The views of a scene show one set of named points, each view turned or mirrored, shifted and resized as a whole, with a little noise and some points left out.
In the rows, zero is written as 128.

Scene 1
View 1
(150): [ 74 179 165 142 115 151 110 150 114 135 168 139 142 139  56 125  94 112
 120 107 172 120 159  73  84 122 146 125  93 121  91 153 116 149 173 106
 160 131 142 144 119 118 147  47  87 128 109 139 130  91 104 134 153  81
 162 186 147]
(108): [ 83 191 185 160 150 147 112 143  86 142 145 165 154 150  59 141  58 130
 104 132 162  95 142  70 131 131 130  80  88 124 100 178 113 159 130  98
 128 130 130 121 135 150  88  99 138 164 100  94 143 128 112 136 141  80
 230 155 129]
(114): [ 81 158 158 134 150 159 133 125 102 129 140 129 121 156  74 110 122 145
 137 108 130 104 134  90  90 114 156  99  96 148 102 134 110 133 164 117
 130 140 139 101 137 132 151 120 135 124  93 113 153  95  93 141 126 107
 147 157 132]
(121): [ 66 163 160 138 155 152 148 108 101 115 133 139 133 138  59 111 117 139
 130  99 117  96 151  73 105 136 147  91  96 134 104 135  95 125 162 120
 136 134 137 107 142 133 123 128 122 128  86 106 151  70  76 157 123 112
 152 157 145]
(80): [ 74 162 140 110 149 175 148 100 117 116 138 106 118 143  82 109 152 152
 147  96 137 111 128  83  96 132 161  97 116 161 115 131  91 126 186 121
 138 169 135 101 146 136 155 126 138 124  72 139 142  81  89 137 123 126
 128 158 136]
(349): [ 49 183 183 154 173 132 158  78 101  94 125 155 154 109   4 114  74 144
 126  97 123  93 174  32 129 176 137  78 117 116 115 137  90 134 153 131
 171 150 130 125 143 133  66 101 103 131  90 111 144  33  82 177 110  87
 206 156 152]
(205): [ 84 152 165 126 133 146 139 168 105 129 152 129 157 170  62  92 108  98
 128  77 116  84 158  66  99 109 144 102  77 142 103 155  94 127 151 102
 101  79 133 100 156 139 138 127 123 133  53  61 140  88  78 143 122 109
 133 156 133]
(178): [ 64 209 148 135 141 185 151  93 112 110 150 171 173  92  89 179 101 134
  95 133 187 113 159  82 143 168 109  77  84 106 102 184  92 136 158 110
 162 147 133 152 151 137  74  99 118 183 102 128 127  92  88 134 141 111
 189 169 191]
(25): [ 71 171 133 151 147 184 123 109 103 139 148 159 118 133 118 157 128 158
 114 143 166 111 128 125  93 113 141 102  78 121  90 136 125 138 165 118
 146 160 150 122 118 120 157 112 120 142 138 145 153 117  92 134 156 119
 150 169 160]
(142): [ 56 155 137 157 134 168 128 124 114 127 157 162 130 120  96 143 122 128
 112 118 147 105 162 114  64 106 143 123  67  94  80 124 125 128 174 122
 155 120 163 133 113  93 176  97  76 125 140 134 151  79  73 150 154 112
 115 186 186]
(180): [ 65 181 157 147 141 159 120 104 109 125 153 140 119 120  60 134 101 147
 127 120 167 123 149  79  82 137 152 117 108 119  98 131 117 147 181 123
 179 171 144 140 113 114 144  55  94 123 130 167 137  82 102 145 150  90
 168 180 151]
(128): [ 77 184 166 169 166 163 132 122  80 137 132 177 150 141  79 154  82 145
  99 138 149  86 139  92 135 131 126  68  75 120  95 169 112 142 127 111
 123 133 136 112 141 142  93 141 146 170 113  93 155 122  95 141 135 103
 208 148 145]
(125): [ 65 167 157 127 133 157 152 127 115 114 152 143 162 126  65 118 113 106
 118  86 135  99 169  67 104 138 134 102  81 121  99 156  93 124 162 114
 139 103 138 127 153 123 119 107 102 140  74  94 131  64  73 150 126 111
 137 168 168]
(29): [ 87 157 155 161 155 173 124 147  84 152 136 162 128 174 116 137 105 145
 108 138 136  82 119 127 108  87 137  80  62 135  95 152 123 140 129 104
  92 115 143  87 129 140 145 170 159 160 115  77 167 146  94 129 143 121
 164 146 133]
(303): [ 58 161 142 151 144 165 145 112 108 117 150 163 147 117  86 141 117 126
 110 110 142 100 161 102  91 125 135 103  72 104  88 138 111 125 161 121
 148 116 152 127 129 107 142 116  92 139 119 116 146  75  70 155 138 116
 128 176 181]
(226): [ 46 145 144 172 154 159 153 112 106 112 144 183 140 118  84 134 112 121
 104 110 115  81 174 111  83 113 129 104  52  80  84 122 115 115 153 128
 141  92 162 119 124  94 146 142  81 132 136  91 165  58  51 172 135 119
 117 171 189]
(42): [ 77 176 153 126 136 166 126 129 111 130 149 129 135 144  79 127 119 136
 127 113 158 114 142  83 100 128 147 100 102 141 102 150 102 138 171 106
 139 149 135 121 135 133 140  93 125 139  89 133 138  99  99 133 139 106
 156 169 139]
(196): [ 44 168 123 131 105 172 132 112 145 109 182 148 138  85  90 151 140 105
 119  98 173 131 186 102  49 132 143 152  75  81  77 125 118 126 209 128
 196 124 168 170 112  72 187  34  35 112 136 176 121  41  64 149 163 108
  82 216 210]
(329): [103 177 166 122 126 159 122 174  96 148 153 125 158 180  84 114  99 110
 118 105 153  97 136  76 123 112 143  88  89 161 102 184  96 142 144  86
  93 102 120 101 161 163 122 125 164 163  49  68 135 136 106 117 132 104
 174 144 117]
(49): [ 47 171 177 175 176 140 160  80  95 100 125 180 156 104  30 134  76 147
 111 112 116  80 175  60 125 159 123  76  88  89 108 136 102 131 139 135
 165 133 138 122 136 123  72 122  96 144 120  99 157  47  67 178 118  99
 197 159 172]
(159): [ 69 172 123 171 143 203 128 115  99 139 154 198 136 115 160 197 120 149
  79 164 178  98 132 164 100 102 117  89  36  82  73 156 133 133 146 115
 134 128 160 133 119 108 156 148 118 176 168 123 163 136  75 131 169 131
 141 173 199]
(261): [ 69 128 150 136 154 153 154 122 105 116 135 133 129 155  74  91 138 129
 140  82  90  79 152  91  80 101 155 103  80 133 105 119  99 109 164 128
 112 105 148  89 144 122 162 161 114 116  80  79 160  64  58 158 114 130
 100 155 145]
(26): [ 63 158 162 163 152 145 133 110 102 119 137 157 127 132  54 123 100 141
 123 109 128  95 158  85  82 124 145 103  87 108  93 120 118 136 159 126
 157 132 148 118 119 107 138 104  95 119 122 117 157  67  79 164 134 103
 158 167 155]
(13): [105 195 168 116 143 169  99 145  93 156 145 112 122 178  80 130 102 158
 136 134 185 127  98  79 120 123 159  87 124 190 110 169 109 164 162  93
 125 189 118 108 140 170 134  84 178 146  79 143 137 155 144  99 145  90
 214 149  88]
(301): [ 55 169 116 161 136 197 142  99 116 119 163 187 141  93 136 188 131 136
  90 146 170 109 153 143  84 121 124 107  46  75  78 142 125 125 171 123
 159 129 163 147 117  93 159 116  86 157 162 142 151  93  66 147 164 133
 115 188 217]
(297): [ 52 196 176 164 136 137 116 104 113 116 153 165 141 101  21 144  68 136
 116 119 168 120 175  54  94 154 139 114 107  94  93 141 115 154 172 123
 198 157 142 160 108 107 106  27  66 122 136 165 132  63 105 159 149  64
 204 188 164]
View 2
(13): [122  97 192 126 138 152 124 153 106 118  81 216 149 139  83 161  89 170
 103 170  63 170 205 186 107 117 146 102 162 116 106  61  97 136 152 102
 134 105 149 120 107 158 105 129 223  91 166 199 173 185 122 152 183 134
 100 122 131]
(142): [ 91 151  52 119 114 175 133  80 158 100 143 136 164 117 169  86 139 132
 120 142 100 119 159  94  90  87 133 133 116 128 121  88 118 113 127  71
 128 176 130 119 109 158 125  70 159 156 138 123 158 122 104 126 135 170
  96 143 169]
(349): [127 124 155  84 141 163 163 193 148  81 131 203 115 119 214 113 122 142
 182  76  91 113 135 124 128  82 126 146  79 103  97  98  80  91 162  65
  90  95 166 117  84 144 154 114 201  81 137 148 162 129 132 104 116 199
 132 193 111]
(159): [ 45 167  68 120 116 173 130  63 122 101 143  88 195 123 168  91 123 122
 133 213  77 101 138 100  86 154 145 129 151 125 153  78 146  98 162 110
 163 196 149 119 102 176  86  52 168 128 187 164 184 138 124 156 138 160
  71 141 120]
(261): [137 137  88 153 125 159 119 135 145 110 124 140 170 171 167 112 155 155
 140  81  56 132 164 139  93 106 137 143  72 154 144  87  97  80 187  75
 130 178 111 143  96  96 117 120 171 153 106 127 133 134 106 107 153 175
 116 185 197]
(80): [150 135 120 125 142 141 134 157 143 117  90 180 147 140 136 121 129 153
 100  97  59 148 164 152 119  90 134 125 117 112 144  89 104  89 154 101
 128 154 142 128 120 136  85 115 193 134 116 146 121 145 121 107 181 146
 108 151 181]
(180): [106 133 104  94 123 167 148 123 152 101 119 200 127 102 149 100 116 139
 115 131 105 140 160 116 109  66 128 122 133  93  97  93 105 124 108  72
 108 125 147 107 120 175 135  81 178 126 144 147 167 136 123 117 140 160
 102 123 141]
(25): [ 86 146  92 118 119 162 138 104 134 106 118 147 159 125 140 103 123 138
 115 168  76 132 152 121  92 117 138 119 145 108 138  82 123 105 144  96
 144 164 141 117 118 167 101  75 175 131 157 164 169 146 124 134 153 151
  83 130 141]
(178): [105 150 145  71 157 166 148 148 129  87 135 146 161  91 204 113  96 115
 149 167  97  86 141 115 143 110 138 141 119 104 123  86 124 109 140 112
 123 129 199 106  85 187  92  90 220  79 180 149 153 120 131 152 140 166
 114 170 102]
(29): [ 83 122 129 156 120 167 117 112 102 113 123 127 189 174 137 131 126 162
 150 172  47 135 174 155  78 163 152 123 123 159 144  62 115  98 209  96
 160 168 118 140  85 124 110 111 186 118 162 177 180 169 113 150 150 166
  87 166 138]
(121): [129 132 124 119 135 155 138 153 140 102 122 170 152 140 173 119 130 152
 148 103  70 128 155 137 110 101 133 135  93 129 127  87  96  91 170  83
 121 143 136 129  98 129 122 114 189 116 129 146 146 141 121 116 145 173
 116 175 154]
(150): [114 121 113 105 120 178 122 109 148 101 134 185 156 106 151 120 112 135
 120 147 109 130 197 123 104  66 135 128 119 128  82  74 103 152 101  65
 107 123 147 114  97 158 147  95 192 126 152 127 165 133  96 141 141 163
 113 138 159]
(49): [ 96 135 128  90 128 168 160 165 143  81 147 175 131 123 225 100 128 137
 192  99  90 106 123 111 113 109 129 150  79 112 112  96  88  85 179  69
 106 119 157 124  80 143 149  99 186  89 142 152 175 127 133 115 105 210
 120 196 102]
(108): [ 96 104 175 109 129 172 131 145 109  94 133 180 161 135 162 144  96 149
 170 169  85 123 185 146 105 125 146 131 118 140  93  63  95 135 171  82
 123 103 156 123  73 151 143 120 216  76 181 177 198 161 112 158 128 179
 110 166 102]
(26): [102 135  94 117 117 170 141 122 148  96 136 173 143 129 175 101 138 144
 146 111  90 128 152 112  96  94 134 135 101 120 106  89  93 101 153  65
 112 144 126 122  97 140 148  91 168 130 132 141 166 132 112 113 128 184
 107 159 148]
(125): [142 133 120 109 144 166 125 148 148  96 134 165 164 123 192 117 125 136
 144 109  91 108 173 126 122  78 137 147  85 138 106  86 100 115 142  80
 113 135 154 129  91 138 127 109 201 120 136 113 137 116 100 128 141 180
 126 182 171]
(128): [ 85 128 147 112 131 165 143 144 116  91 132 148 160 138 186 122 112 144
 175 154  73 112 147 133 102 143 144 133 109 125 127  77 109  92 191  93
 134 131 157 125  81 147 123 102 200  82 169 176 184 150 123 141 129 179
 104 178 103]
(329): [136 102 176 144 142 166  95 147 106 110 117 156 192 161 139 165  99 158
 140 158  60 130 215 179 111 125 155 130 105 174 117  56 107 134 178  99
 133 128 147 142  70 119 110 145 232 100 162 149 155 157  92 166 170 157
 122 184 162]
(297): [ 96 128 122  71 123 177 157 131 162  83 142 214 119  84 183  99 112 129
 146 131 132 123 158  96 117  54 124 134 118  89  67  91  93 139  94  54
  89  96 161  98 101 187 168  79 183 104 154 139 184 124 117 125 112 183
 115 137 116]
View 3
(301): [112 116 146 103 110 108 139 109 122 140 168 130 139 114 134 109 160 135
 106 114 167 110 110 153 118 121 126 122  92 109 143 162 121 133 149 115
 135 138 128 109 112 135 120 112 132 105 100 136 131  73 120 138 143 135
 120 130 155]
(108): [120 143 163 120 134 126 149 118  69 128 132 112 100 107  72 119 125 115
 159 132 142 158 142 141 139 138 136 105  89 128 166 139 155 139 137 101
 118 160 131 110 134 127 134 137  87 111 110 128 147 128 100 135 144 110
 109 128 117]
(226): [107 123 145 116 118 124 129 120 136 132 163 119 107 126 142 109 141 135
 126 128 144 133 123 149 134 109 132 111  76 110 135 132 140 125 146 129
 131 143 126 127 117 126 126 154 137 101 107 147 127  85 125 137 129 126
 136 120 141]
(49): [110 134 148 106 133 147 133 132  90 125 160 127  77 118  94 119 109 143
 147 126 131 146 131 148 135 126 151 124  84 117 144 130 155 127 132 123
 109 141 120 120 142 112 128 165 133 106 113 157 132 107 113 145 129 113
 116 121 158]
(125): [126 123 158 121 115 138 157 120 109 118 143 129 109 109  98 111 126 138
 132 129 123 144 124 130 144 108 139 122  99 112 137 119 149 131 148 122
 139 130 138 117 138 111 107 161 115 120 112 131 131 102 115 132 135 115
 135 111 123]
(150): [137 137 160 127 110 130 151 107 101 119 146 130 118 102  92 111 148 119
 124 140 138 143 124 133 135 131 125 114 110 121 138 116 152 144 144 110
 134 127 136 109 136 120 100 114 101 124 114 137 144 115 121 127 143 128
 124 121 107]
(25): [121 130 148 105 120 110 149 106 103 137 144 124 141 109 118 110 145 125
 124 133 151 107 125 133 126 131 125 114 108 107 156 156 134 143 135 119
 128 140 119 118 119 134 128 110 105 122 103 136 130 117 116 139 137 128
 125 134 136]
(42): [130 131 157 116 119 126 161 110  97 123 131 128 129 104  95 107 132 128
 131 138 132 127 127 119 138 122 131 116 112 108 151 135 145 142 139 119
 137 134 128 118 130 122 118 131  95 128 108 129 131 124 113 136 136 115
 131 123 120]
(303): [119 122 150 112 116 123 146 116 119 130 153 125 121 116 121 112 140 133
 123 126 140 129 121 141 132 115 131 117  92 109 139 135 138 131 142 123
 133 137 129 119 122 124 119 140 122 113 108 137 127  95 120 136 135 121
 132 120 134]
(128): [109 134 154 111 138 120 143 122  78 136 138 110 105 110  92 116 122 123
 155 129 146 140 139 143 136 130 139 107  86 120 169 157 146 133 136 109
 117 166 123 118 125 131 145 147  97 107 106 129 135 120  98 142 135 105
 115 131 135]
(114): [123 132 156 115 122 121 155 112 107 125 129 120 126 113 110 109 125 128
 138 144 124 124 133 119 143 119 130 110 108 102 152 132 147 139 134 131
 133 140 122 131 124 126 129 143  96 128 108 134 123 135 118 138 128 113
 142 127 116]
(142): [120 126 147 115 108 120 137 109 130 130 161 129 128 118 135 109 156 130
 113 131 149 122 116 142 128 120 122 114  97 109 135 130 138 136 145 122
 136 128 127 118 118 129 112 115 124 115 107 144 131  95 128 133 138 135
 135 125 127]
(29): [106 132 157 117 133 102 146 114 103 142 123  95 133 117 123 110 133 113
 151 138 147 129 143 133 138 121 122  92  86 111 171 158 140 134 135 118
 132 173 125 133 105 145 158 144  86 108  97 122 128 128 104 138 130 107
 136 133 112]
(13): [138 142 163 113 132 116 175 105  61 123 107 118 140  90  66 113 124 110
 150 150 129 122 145 108 140 144 125 108 127 115 177 148 148 153 127 111
 128 145 122 115 131 132 134 113  55 139 107 118 138 167 101 138 139 107
 122 135 100]
(80): [130 123 153 104 121 127 172 110 107 119 122 129 140 107 106 106 118 141
 130 145 116 106 129 107 143 111 135 123 124  93 150 137 141 136 133 137
 139 125 121 133 129 119 124 146  99 140 107 127 115 135 116 143 126 109
 147 123 127]
(159): [103 119 147 107 122  93 138 107 110 153 157 114 146 114 136 110 160 121
 121 115 178 110 121 157 116 127 120 110  83 115 163 180 117 135 144 105
 130 161 126 111 100 148 142 109 113  98  93 128 135  84 110 138 145 129
 113 139 146]
(180): [134 137 149 109 114 133 149 109  95 120 153 141 118 104  96 113 141 129
 121 142 139 120 122 129 130 140 130 125 118 113 140 125 147 145 134 121
 121 118 120 111 141 120 104 105 113 129 114 151 139 123 125 135 142 133
 121 130 131]
(26): [119 137 148 116 119 133 138 118 110 122 153 127 105 117 118 113 133 130
 131 141 135 131 127 135 136 126 132 114  96 110 138 123 152 135 135 127
 124 134 120 124 132 122 120 139 120 117 114 151 131 117 126 137 132 123
 132 125 130]
(349): [121 135 148 107 132 156 145 129  83 115 151 136  75 110  75 118  99 147
 147 133 119 148 130 136 143 127 156 130  96 116 142 120 162 130 131 127
 111 131 120 116 155 101 116 168 126 116 118 155 134 119 112 146 130 108
 119 117 152]
(205): [124 125 166 133 121 129 160 116 117 120 121 107 116 117 108 107 124 124
 148 140 117 154 138 125 153  97 132 100  92 111 145 115 153 126 151 124
 152 150 143 126 122 120 125 174  94 119 109 115 127 114 109 131 130 102
 152 109  95]
(297): [135 145 149 115 117 147 139 117  83 118 165 147  92 104  77 121 137 128
 126 132 141 144 121 144 128 148 139 128 108 125 132 113 159 145 136 109
 110 114 125  99 151 109  94 108 123 121 123 162 148 112 125 133 149 133
 105 124 136]
(178): [123 117 155 100 127 129 162 119  73 133 146 135 116  97  69 117 125 141
 132 107 149 134 117 147 127 124 150 134  99 121 158 163 136 133 145 104
 127 142 136  97 139 117 118 137 111 109 103 124 138  88  97 140 147 114
 100 122 158]
(121): [119 129 152 110 126 131 153 117 105 121 136 122 111 111 105 110 116 138
 141 139 122 130 132 126 142 116 141 119 101 105 148 131 146 133 135 132
 131 138 124 129 131 118 127 158 110 122 108 136 123 123 115 142 128 107
 138 120 130]
(329): [126 129 174 129 128 117 170 113  88 125 107 102 129 103  85 108 123 115
 155 136 127 153 144 122 151 111 130  98  98 119 166 137 150 135 146 109
 148 163 144 121 122 127 135 162  69 122 104  99 134 127  96 131 135  96
 136 118  93]
(196): [139 118 148 117  90 131 149 105 140 120 175 153 134 108 123 107 168 140
  87 125 146 119  99 139 123 116 124 133 114 109 115 116 134 138 155 119
 147  99 137 102 132 114  77  98 139 124 112 146 135  72 139 127 147 150
 131 116 134]
View 4
(25): [132 134 141 141 135 105 130 138 116 141 136 130 103 121 135 143 143 141
 139 143 147 120 143 124 136 130 139 116 137 140 103 123  96 157 124 135
 124 132 131 103 157 138 130  96 139 116 120 123 135 152 131 138 149 123
 146 136 127]
(13): [153 155 133 138 119 111 108 146 149 124 167 128 110 129 127 139 140 108
 157 144 155 156 143 109 153 135 152  67  85 129  88 127 122 140 125 119
 130 108 144 116 191 114 136  97 124 122 106 170 137 122 152 120 154  93
 115 131 129]
(108): [162 155 148 127 115 115 106 148 131 142 124 131 106 118 130 129 134 128
 153 119 123 138 148 134 124 138 151  89 120 153  94 128 110 121 104 151
 136 103 157 145 177 121 121  75 123 131 110 161 142 130 150 106 150 103
 140 135  93]
(114): [131 127 141 148 129 115 109 137 125 132 134 116 118 105 126 132 136 110
 135 132 136 125 135 123 123 132 154  94 118 152 101 112 107 137 123 131
 144 144 135 116 178 146 145 105 142 112 108 138 125 140 128 110 151 112
 134 121 121]
(196): [117  70 115 143 138 106 166 117 114 164 118 110 113 132 110 164 151 147
  96 162 147 147 135 115  94 113 133 126 174 172  92  95  77 153 139 145
 113 133 120 110 116 156 138 109 128 103 118 100 132 158 101 127 112 146
 156 119  90]
(303): [128 118 148 141 133 113 132 133 109 149 110 126 112 113 128 137 131 133
 128 130 129 121 139 128 111 126 147 124 151 162 104 113  94 135 118 146
 133 139 133 116 151 151 136  98 147 108 118 119 131 151 120 115 138 129
 151 125 101]
(301): [129 118 149 139 135 104 149 130  96 162 111 139 100 125 137 147 138 162
 130 143 144 114 145 125 124 126 130 149 171 151 111 128  85 155 117 149
 117 131 126 100 127 143 129  92 152 108 130 105 134 168 116 142 131 144
 164 141 110]
(297): [132 125 120 123 127 119 145 139 140 151 122 112 107 129 118 166 161 143
 113 132 115 147 140 129  94 119 152  97 147 170  81  91  77 132 135 151
 110 112 143 151 145 142 112  83  83 124 108 129 157 132 143 118 146 123
 134 127  76]
(329): [164 134 154 148 116 111  94 140 126 137 129 130 120 112 125 112 118  99
 154 132 143 148 143 123 137 140 149  82 102 155 101 137 131 117  98 140
 154 114 150 125 186 118 152  97 160 117 112 175 118 129 132  93 134  98
 142 123 103]
(125): [135 120 138 141 128 121 128 132 124 144 109 116 119 110 120 135 127 107
 123 126 123 142 134 120  98 122 154 109 135 175  95 104 106 113 112 147
 138 136 137 130 157 149 145 103 138 102 114 136 129 135 123  94 130 117
 144 114  82]
(128): [155 166 161 129 122 116 111 150 118 140 115 138 103 108 140 125 131 130
 156 114 121 116 147 135 127 138 150 111 126 148 104 132 109 124 101 150
 136 119 152 132 175 128 123  77 137 122 119 147 139 137 148 115 157 109
 144 139 103]
(180): [125 122 121 135 131 113 142 136 133 143 137 114 109 125 121 158 154 135
 121 143 135 140 137 118 112 122 148  98 136 156  89  98  87 146 138 136
 117 126 134 124 154 147 126  95 111 118 110 123 145 140 133 123 145 121
 130 127 104]
(80): [120 136 138 154 136 122 128 135 127 126 141 117 116 110 125 137 132  91
 135 136 138 134 128 103 121 127 155 104 110 147  99 107 113 135 127 118
 134 153 121  97 172 154 153 122 145  92 113 130 125 136 124 112 148 114
 123 114 121]
(26): [122 119 138 138 130 117 121 140 122 141 117 114 114 105 125 140 141 129
 123 123 122 118 136 135 105 128 156 104 142 164  98 102  89 136 126 145
 136 145 135 129 165 156 133  93 126 120 112 122 134 146 129 112 150 126
 142 123 102]
(42): [138 127 136 143 128 116 126 135 130 138 137 120 114 119 124 141 137 116
 134 140 138 143 137 114 122 128 150  99 120 152  96 114 109 134 122 133
 132 129 135 116 165 138 140 103 134 110 112 140 131 136 129 112 141 112
 136 122 107]
(205): [144 105 150 152 122 115  97 134 120 140 113 114 129 100 119 111 115  93
 133 123 130 137 139 131 113 135 156  90 119 171 103 116 121 110 104 145
 160 139 143 130 181 142 161 106 162 113 106 153 110 137 117  84 132 108
 147 111  96]
(261): [116 110 152 160 134 117 100 132 110 133 109 112 129  89 126 116 118  97
 128 121 127 107 128 131 110 133 160 108 129 162 111 106 108 129 114 137
 158 173 129 111 178 167 158 115 167 105 112 123 109 148 112  99 144 121
 143 112 114]
(49): [130 159 151 126 131 133 128 150 122 140  92 125 107  99 132 141 134 124
 131  98  91 110 134 135  89 125 164 124 143 172  99 100  89 110 110 154
 131 140 143 145 163 158 119  83 115 111 117 124 147 133 143 105 160 119
 140 127  80]
(226): [121 110 153 142 133 112 119 136  99 152  92 123 112 100 131 128 129 141
 122 119 121  99 138 143 103 127 148 130 164 167 111 111  88 134 113 156
 141 154 133 122 154 165 137  92 153 115 118 109 126 163 114 113 140 134
 162 130 100]

In a view up to two points have been moved. Name them for each view, in the order of its rows, or write -.
view 1: (125)
view 2: (128)
view 3: -
view 4: -
